The views of a scene show one set of named points, each view turned or mirrored, shifted and resized as a whole, with a little noise and some points left out.
(in the rows, 128 means zero)

Scene 1
View 1
z_722: [ 68 115 136 109  98  99 138  97 167 148 153 155 133 123  87 131 101 143
 164  98 129]
z_607: [ 78 120 110 122 102  86  88  84 194 127 155 138 142 116 114 137 131  96
 193  91 165]
z_730: [ 58 106 125 133 113 139 118  97 180 141 162 105 131 112  94 125 162 139
 152  86 122]
z_651: [ 39 148 142 126 115 172 128 121 134 151 159  77 154 117  88 102 172 191
 141 104  96]
z_708: [ 54 128 147 130  95 108 164  92 168 163 143 147 113 157  74 117  80 162
 156 114 133]
z_759: [ 55 133 129 140 103 104 124  86 180 151 147 123 125 154  95 116 107 134
 174 113 156]
z_863: [ 69 139 147  89 103 123 127 117 130 138 162 137 163  91  94 121 140 172
 162  86 101]
z_982: [ 63  91 133 128 109 137 138  97 182 153 159 126 124 115  83 129 143 144
 143  83 112]
z_488: [ 55 107 115 146 118 149  93  94 193 134 160  78 135 115 106 124 179 123
 160  83 137]
z_176: [ 48 119 143 132 110 152 141 105 157 157 156 102 132 126  82 111 140 171
 141  96 108]
z_349: [ 42 134 149 134 104 142 153 106 149 161 151 114 133 144  82 103 121 181
 144 110 115]
z_519: [ 76 133 130  94 100  98 106 104 152 128 158 149 160  93 104 131 131 131
 182  85 131]
z_893: [ 51 111 145 121 113 161 141 115 149 156 162 105 138 109  81 117 160 180
 131  86  85]
z_433: [ 71  94 141 115  95 110 155  97 172 155 153 166 118 124  77 134  97 149
 151  90 113]
View 2
z_893: [172 142  90  83 140  78 108 177 168 157 109 180 196 147 167 137 134 148
 163 114  75]
z_759: [173 102 138 116 146 100 107 197 170 133 106  88 138  87 142 222 148 214
 159 150 112]
z_488: [141 138  84  91 129  24 124 172 214 175  86 164 167 125 146 210  94 190
 153  84 120]
z_651: [200  86 116  53 133  68 127 193 161 171  97 194 252 178 148 150 149 155
 144 120  68]
z_607: [158 146  89 142 161  68 128 158 235 109 104 115  95  66 138 211 144 192
 157 154 166]
z_176: [175 123 116  82 139  95 100 202 145 165 113 148 195 143 161 163 140 175
 164 114  66]
z_519: [184 153  84 139 166 119 109 164 198 107 116 156 127  94 151 144 173 155
 165 165 119]
z_722: [175 142 111 131 162 132  97 181 169 118 123 114 122  98 151 169 168 175
 174 158  99]
z_982: [148 168  96 111 151  94  95 183 161 159 116 136 147 116 172 157 130 164
 175 104  75]
z_730: [153 142  90  99 139  62 106 180 186 158 101 151 156 118 161 177 118 174
 163 109 105]
z_708: [184 111 153 119 156 151  79 205 123 132 124  78 147  97 159 193 167 198
 176 160  76]
z_349: [191  93 141  85 142 117  95 203 129 154 115 127 201 137 156 172 159 177
 166 142  60]
z_863: [210 133  95 108 163 111 119 174 187 118 120 185 183 133 150 114 190 134
 161 166  98]
View 3
z_176: [106 104  99 107 133 122 114 135 109 119 151  78 137 125 149 160 162 167
 137 111 130]
z_893: [103  85 102 100 128 143 128 124 106 134 146  98 127 137 147 147 134 153
 124 105 136]
z_722: [112 103  73 125 151 112 101 172  93 118 158 109 107 115 115 131 130 142
 155 106 127]
z_519: [116  92  70 104 149 110 120 173  85 141 179 150  87 126  87 116  97 132
 171 102 117]
z_433: [112 109  43 149 169 126  68 188  96  95 143  95 109  97 129 135 124 133
 129 100 148]
z_708: [112 136  65 153 168  84  67 196  88  82 162  73 124  87 126 146 166 161
 164 116 140]
z_759: [128 133  70 108 138  72  64 183  97  94 187  99 107 107 111 167 139 168
 183 123 132]
z_488: [133  98  90  47  87 132  95 119 118 125 187 117 110 150 142 197 102 170
 157 120 128]
z_982: [116  97  69 107 131 145  84 153 112 115 148  94 115 120 146 157 118 149
 130 103 142]
z_349: [107 122  98 128 153 100 106 155 101 108 149  69 137 112 140 153 188 167
 149 121 128]
z_863: [100  87  99 122 165 118 153 153  87 144 148 125 116 126 106 105 140 137
 144 102 114]
View 4
z_863: [ 99 133 107  96 122 107  93 131 163 221 119 121 112 203 122 180 141 149
 116 142 155]
z_349: [127 154 108 118 106 113 149 102 198 167  68  76 117 134 121 155 102 149
  83 146 155]
z_730: [ 73  83 138 119 156 112 139 120 142 152 136 108 122 124 116 184  98 127
  71 135 161]
z_488: [ 39  61 147 124 174 142 154 118 121 122 142 110 126 102 119 196 104  90
  66 122 169]
z_433: [159 101 127 115 168  48 123 113 185 187 130  99 100 148 100 151  97 192
  54 186 157]
z_982: [102  82 147 109 145  80 136 122 161 164 132  89 135 126 110 164  94 157
  62 148 165]
z_176: [ 97 121 134 105 102 109 146 112 177 157  92  79 138 132 130 157 105 144
  79 129 160]
z_893: [ 77  93 143  97  99 104 127 127 162 178 125  91 150 153 120 165 117 137
  84 125 167]
z_759: [130 124  94 151 224 129 155  96 163 134 105 125  52  90 105 202  95 128
  55 176 155]
z_607: [103  87 114 143 252 120 117 121 127 160 163 158  46 129 102 220 111 122
  72 172 159]
z_708: [176 151  99 130 158  84 142  97 204 161  77  89  75 123 108 155  93 184
  54 187 151]
z_651: [ 57 143 120  91  56 154 146 116 170 163  69  87 158 151 147 176 128 111
 116  96 159]
z_722: [150 121 106 117 183  79 115 113 174 185 121 112  75 154 105 174 104 171
  66 182 156]
z_519: [106 110 103 113 189 106  91 132 143 206 151 151  70 186 115 201 134 142
 103 158 158]
View 5
z_982: [136 141 140  84 159 177 129 117 112 166 110  75  82 133 146 127 101 139
 113 130 121]
z_176: [124 126 134  96 135 167 126  94  71 146 143  86 138 121 188 114 105 151
 115  93 144]
z_349: [120 126 118 113 169 182 101  61  69 175 132  78 141 132 161 127 105 145
 113 103 149]
z_722: [104 159 115 130 177 180  99  72 123 145  98  98  86 145 108 131  92 132
  95 121 129]
z_433: [125 151 116 105 193 191 102  81 123 160  91  83  71 152 101 144  99 134
  96 134 140]
z_607: [ 73 180 129 161 133 133 106 111 168 156  76 120  75 106 113 111  70 128
  90 105  70]
z_730: [117 146 144 104 130 154 126 122 122 159 115  88  93 110 164 116  92 137
 111 115 108]
z_893: [135 126 138  80 134 173 136 116  91 129 131  81 103 128 183 116 100 146
 110 114 148]
z_708: [105 148 101 132 207 188  77  49  94 197 100  89 119 146 110 141 105 139
 107 115 134]
z_759: [ 83 153 120 147 170 157  85  72 114 202  99 100 123 118 123 122  93 133
 112 108  93]
z_863: [113 149 116 116 135 174 124  73 104  79 126 106 104 138 156 111  90 141
  83  97 171]
z_651: [127 114 137  92 115 167 130  89  59 134 162  81 161 114 221 106 110 159
 112  86 158]
z_488: [108 145 158 104 100 135 137 146 127 180 124  92 101  93 186 101  88 139
 126 106  77]

In a view up to two points have been moved. Name them for each view, in the order of its rows, or write none.
view 1: z_893
view 2: z_519
view 3: z_722
view 4: z_759
view 5: z_176
